Points, in no order, along strands that fork, close into loops and pass close to each other.
Two points are linked if the straight distance between their rows is under 108.
<486>: [ 39  13 -11  32  35  11  32  40  13   8   3   8 -50 -17  34   9 -10 -50
  19  23  47  27  32]
<470>: [ -6  34  13  -4 -22  14  21 -44   4  41 -27 -30  62  31 -28 -19  27  18
  12 -26   9 -15  -7]
<687>: [-57 -23   1 -17 -18   3   7 -21  -6  40 -38  11 -27 -15   3 -33  25  35
   2  13  17  39  -5]
<606>: [ 11 -12  27 -28 -11 -71 -50 -17  12 -36  12  15  35 -12   0   9 -10  13
 -28 -11 -19   0  26]
<655>: [ -4  -9 -27 -25   2 -12  -8 -37  -4  16  -7 -59  33  62 -22  33  14  -1
  24 -54  12  11 -19]
<797>: [  4 -77  -5 -61 -11 -24  15  13 -36  20 -30 -36 -23 -17  -8  -7   8   7
   5   8  -5  13 -21]
<532>: [  3  22 -48  -7  56 -16  -9 -28  24 -19   6  -1 -19  39  21  25 -10 -26
 -13  -7  67  14  -5]
<773>: [ 16  28 -11  35 -48 -12 -14  35  -6 -31  33 -43 -28  12  -1   6 -24  -9
  48 -13 -47  43  22]
<669>: [-48  24  -8 -16  16 -14  -9 -41  -9 -12  -4  -3  11  -9 -23  -9   4  57
  -3 -16 -32 -42 -36]
<235>: [ 35 -27  19  -2  -7  37  63  56 -28  31 -15 -23 -18 -28   9 -17   2  16
   8  15  -8 -14  -9]
<827>: [ 58  25 -18  30  51 -44   0  -3  26 -35  17 -45  10   2  44  13 -22 -20
  15 -40  -5  33  35]
<396>: [ -8  72 -30  56   0  18   1   8  21 -26  39  -1 -39  21  12  15 -29 -30
  19   3   9   3  -5]
<221>: [ 21  -5  -9 -37  72 -29 -13 -49  12 -12  -2   7  50  15  -3  23  -3   4
 -39  -3  32 -59  -8]
<226>: [ 21  22  19  17  -1 -49 -35   2  24 -29  17  26  25 -24   6   0 -16  -6
  -5   3 -19  25  45]
<684>: [-63  26  36  72 -60  65  22  17 -19  21  18  40 -58 -26 -14 -29  11  13
   0 -12 -11  -3 -20]
<405>: [-47   4 -18  53   1  70  15  33  10  44 -18  45 -49 -17   1 -16 -11   4
  17  26  23  37  -2]
<56>: [ -7 -21  20  -8 -41  -4  -4  44 -22 -38  23  18 -29 -26  -9  -1  -1  -7
   4   2 -27   8   6]
<12>: [-31  36 -10  14  21  14  10   9  12  25 -10 -14 -14 -12  -4 -30 -24  50
  34  -2 -27  24 -27]
<807>: [-27  47 -16   9  -4  41  -7 -23  21  -6  -3  42  10  39 -12   7   9 -19
  -6  18  41 -19 -18]
<776>: [  1 -23   6  -6 -64  60  13  30 -25  -9  14  15   4  24 -33  30  27 -29
 -14  -2  13 -60  -3]
<496>: [ 11 -23 -39 -21  -2  53   2  34 -13  30 -10 -32  50  29 -35  26   9  -6
  34  19 -17 -30 -20]
<100>: [ 25 -10  25 -23 -22 -22   9 -21  -4  42 -25 -28  76  -1 -22 -13  16   3
  -4 -16  -7  -5  17]
<557>: [  7  27 -35  33   3  18  10  38  -2 -48  43 -35 -75  31  32  14 -34 -26
  23  -5   5   0  -6]
<171>: [-26 -12   4 -31  38   4  20 -10 -10 -12 -11  30 -30 -30   9 -18   6  23
 -26  28  16 -41 -30]
<362>: [ 45 -64 -20 -33  66 -54 -26 -21   7 -27   9 -49  31  18  33  29 -18  -5
   3 -50  -3  25   2]
<707>: [ 39 -31  62 -35 -27 -40   8 -18 -30  19 -33  10   6 -51  15 -39  14  -3
 -49  24   7 -43  16]
<376>: [ -5 -15   2 -31  32 -45   1  -6 -21 -30   7 -20 -30 -39  16 -24 -15  58
   8  -9 -49  -7 -39]
<667>: [-10 -20  -7 -39  -7  -1  -8 -54   1  10 -14   9  41  56 -11  22  49 -23
 -49  10  59 -44  -5]
<77>: [-30 -15  -3 -32  21 -28 -34 -86  15  16 -29  10  61  31 -12   3  35  11
 -39 -14  46 -14  -6]
<271>: [ -3  -4  -4 -41  39  -4   6 -52   2  -5 -18  27  30  -3 -11   1  16   6
 -45  42  10 -73 -14]
<355>: [ 27 -48  38   6 -17  34  35  75 -20  13  -5  14  -6 -54  -3 -19 -12  30
  -4  20 -47  -5  14]
<191>: [ -8  12 -41 -23  11   7  -9 -27  -1 -24  33 -70  16  66 -18  34  -5  16
  11 -48 -11 -34 -54]
<756>: [  4  31   2 -19  34  41  44  -8 -14 -10  -8  -1 -30   7  -1  -2   4  -4
 -12  22  28 -63 -40]
<621>: [ 63 -21  36 -16 -11 -47  -2   2   4  31 -25 -15  35 -30   9 -15  -7  -3
   3  -4  -7  26  26]
<132>: [ 42   7  27  52  16  22  43  66   5   7  12  27 -30 -61  24  -8 -18 -28
   5  13  -2  16  50]
<596>: [ -6   2  -7  12 -27  98  32  20 -20  17  -3  29   5  31 -22  18  21 -37
  -8  17  20 -60 -30]
<399>: [-28  20 -12  21 -13 -11 -18   3   5   4   6 -29 -13   2  -4  -3 -18  17
  32 -23 -29  45   6]
<98>: [ 57   7  20  -7  45 -59 -25 -35  38 -13 -13   6  32 -10  21   8 -24 -31
 -27 -12  44   3  34]
<227>: [ 31  19 -14  47 -41  13   3  65   7  -8  28  -6   4   5   7  19 -20 -39
  48   0 -25  27  38]
<647>: [-46  52 -18   8 -32  41 -25 -14   0 -22  25  47 -39  59 -13  13   4  -5
 -20   0   5 -36 -53]
<531>: [ 44  20  -5  15  -2   8   8  49   8 -13   2  -5  29  17   5  30 -10 -33
  26   6   0  -8  30]
<183>: [-59  -5  -5  10  16  17 -10   6  10   8 -16  45 -39 -19   4 -16  -3  13
   4  36  11  37  -6]
<340>: [-53 -62  -6 -43 -10 -13 -15 -20 -22  35 -35 -19   1  -8 -24  -9  23  35
   7   9  -5  22 -20]
<836>: [-24   8 -29 -31  30 -12 -10 -43 -11 -34  16 -28   0  35 -10  14  -2  38
  -3 -18  -9 -45 -59]
<809>: [-26 -10  29 -20 -41 -40 -29 -47   7 -18  -9  39  -3  -2  11 -13  41   2
 -50  14  39  -2  17]
<485>: [ 32  -9  65  29 -40 -28  10   9 -12  10  -1  43 -48 -61  25 -43  -5 -19
 -15  13 -24  36  37]
<685>: [ 42  10   7 -26  33 -20 -14 -15  26 -18  -5  27  35  10  11  14   5 -37
 -34  23  52 -31  30]
<543>: [ 27 -49 -33 -20  43 -43  -5  12   1 -43  18 -61 -35  19  43  13 -16  -9
  11 -27 -10  41   1]
<178>: [-17 -39  23 -45 -34 -50 -33 -21 -26 -19   1  19 -11 -26 -12 -12  23  19
 -26   3 -18 -18   2]
<246>: [ 33 -28  73 -18 -30 -36  18   2 -34  14 -13  15 -25 -67   4 -49   8  11
 -25  10 -40   4  20]
<143>: [ 23 -29  28  -8 -53  -5   4  56 -28   1  12 -11 -11 -38  -8 -16 -16  27
  13  -2 -67  19  13]
<706>: [-35   7 -24  -6  25 -23 -43 -23  24 -23  14   1  56  24 -17  32  -7  18
   8 -29 -15  20  -3]
<758>: [ -6  61 -17  21  24 -27  -2 -29  35 -35  29  10 -18  20  13  15 -20 -17
 -14  -8  32  14   9]
<539>: [  5  57   0  33 -30  32  27   6   8  33  -7 -28  17  22 -11 -21   6  -8
  29 -14   4   8   6]
<480>: [-17  -4  13  63  13  50  30  68   6  32   6  44 -32 -54   4  -7 -29  15
  11  25 -16  28  19]
<63>: [-14 -14  20 -11 -73 -12 -19  11 -13 -42  29  36 -31  15 -20  17  15 -27
 -27   5  14  -7  14]
<798>: [-37 -19  15 -10  20 -42 -26 -64  11  32 -36   6  46  -9  -7 -21  14  31
 -17 -21  16  29   2]
<241>: [ 51  21 -40  43  38  -9   9  26  25 -18  25 -23 -27  -4  41  29 -17 -52
  36   0  13  44  47]
<180>: [  3  12   4   0  15  68  53  27 -15  31 -21  -2   3   3  -4  -6  10  -2
   1  27  10 -42 -32]
<302>: [ 12  36  -5  22 -18  27  -7  16  17 -18  11  34  13  38  -7  31  10 -38
  -2  16  40 -18  26]
<722>: [-77  42  21  54 -54  74 -16 -14   0  14   3  59 -18  17 -15 -25  23   7
   8   6  -2 -16 -35]
<556>: [ -4  28 -26  -7  32  12 -17 -16  19 -15   5 -13  74  31 -19  30  -9  10
   5   0 -26 -24 -13]
<309>: [ 12 -45 -14 -16  44 -40 -48 -12  15 -13   9 -25  63   1  -5  33 -24  20
   9 -42 -35  38  16]
<313>: [  8 -32 -34 -32 -23   9  -3  21 -20   9   1 -61  23  45 -24  23  10 -10
  38 -17  -7   0 -15]
<526>: [-15  -3 -11 -16  57   6  27  15  -9  -1   0 -34  -7 -31  10 -17 -31  56
  17   5 -49 -15 -38]
<72>: [ 32  -6 -44  14   6 -25   5  30   0 -57  49 -65 -63  34  34  14 -17 -33
  19 -29 -10  39  11]
<153>: [-19   9  11  22   5 -26 -14  -7   9  10  -8  30 -17 -37   7 -10  -1  -9
  -3  22  14  58  33]
<455>: [ 19 -42  25 -35  11 -55 -15  12 -17 -13   9  -6 -61 -39  22 -29 -11  14
  -6   3 -52  37 -10]
<16>: [-28 -17  43  48 -52  50  42  26 -23  41 -13  30 -47 -32  -3 -33  25  -6
  -8  -4  12  32  17]
<585>: [ 13  -9 -54 -24  28  37 -12  -9   5  10  -4  -9  86  43 -34  49  15   2
  -6  22 -22 -55 -13]
<243>: [ 30  51 -21  71 -23  57  22  52  22  47   9  -2  -1   7  -5   4 -12 -28
  50   4  -4  22  23]
<700>: [-65  46 -30  40  -9  56 -17 -18  19  22  -2  39  11  24 -16 -11   0   6
  19  22  -1   2 -35]
<269>: [ 20 -35  32 -25  19 -61 -25 -42   3  30 -41  -1   8 -48   5 -34  -9  25
 -14 -14   5  30   5]
<114>: [ -6 -22  41 -24 -40 -18   7 -42 -12  17 -31  20  14 -24  13 -31  48   4
 -46  15  40 -31  15]

A piece is two or more points that can be reached from each other along the links. Count, over all rows, the pieces, the separate loops (a circle has one, a figure eight two, a Y none), the forks (points with three links) and the tips (points with one).
pieces: 4
loops: 0
forks: 4
tips: 12

A tip is a point with one link. Name the tips that can be reached along the links from each point below, in the order of the rows.
<143>: <776>, <98>, <63>
<396>: <532>, <669>
<241>: <797>, <827>, <485>
<798>: <667>, <647>, <455>, <16>
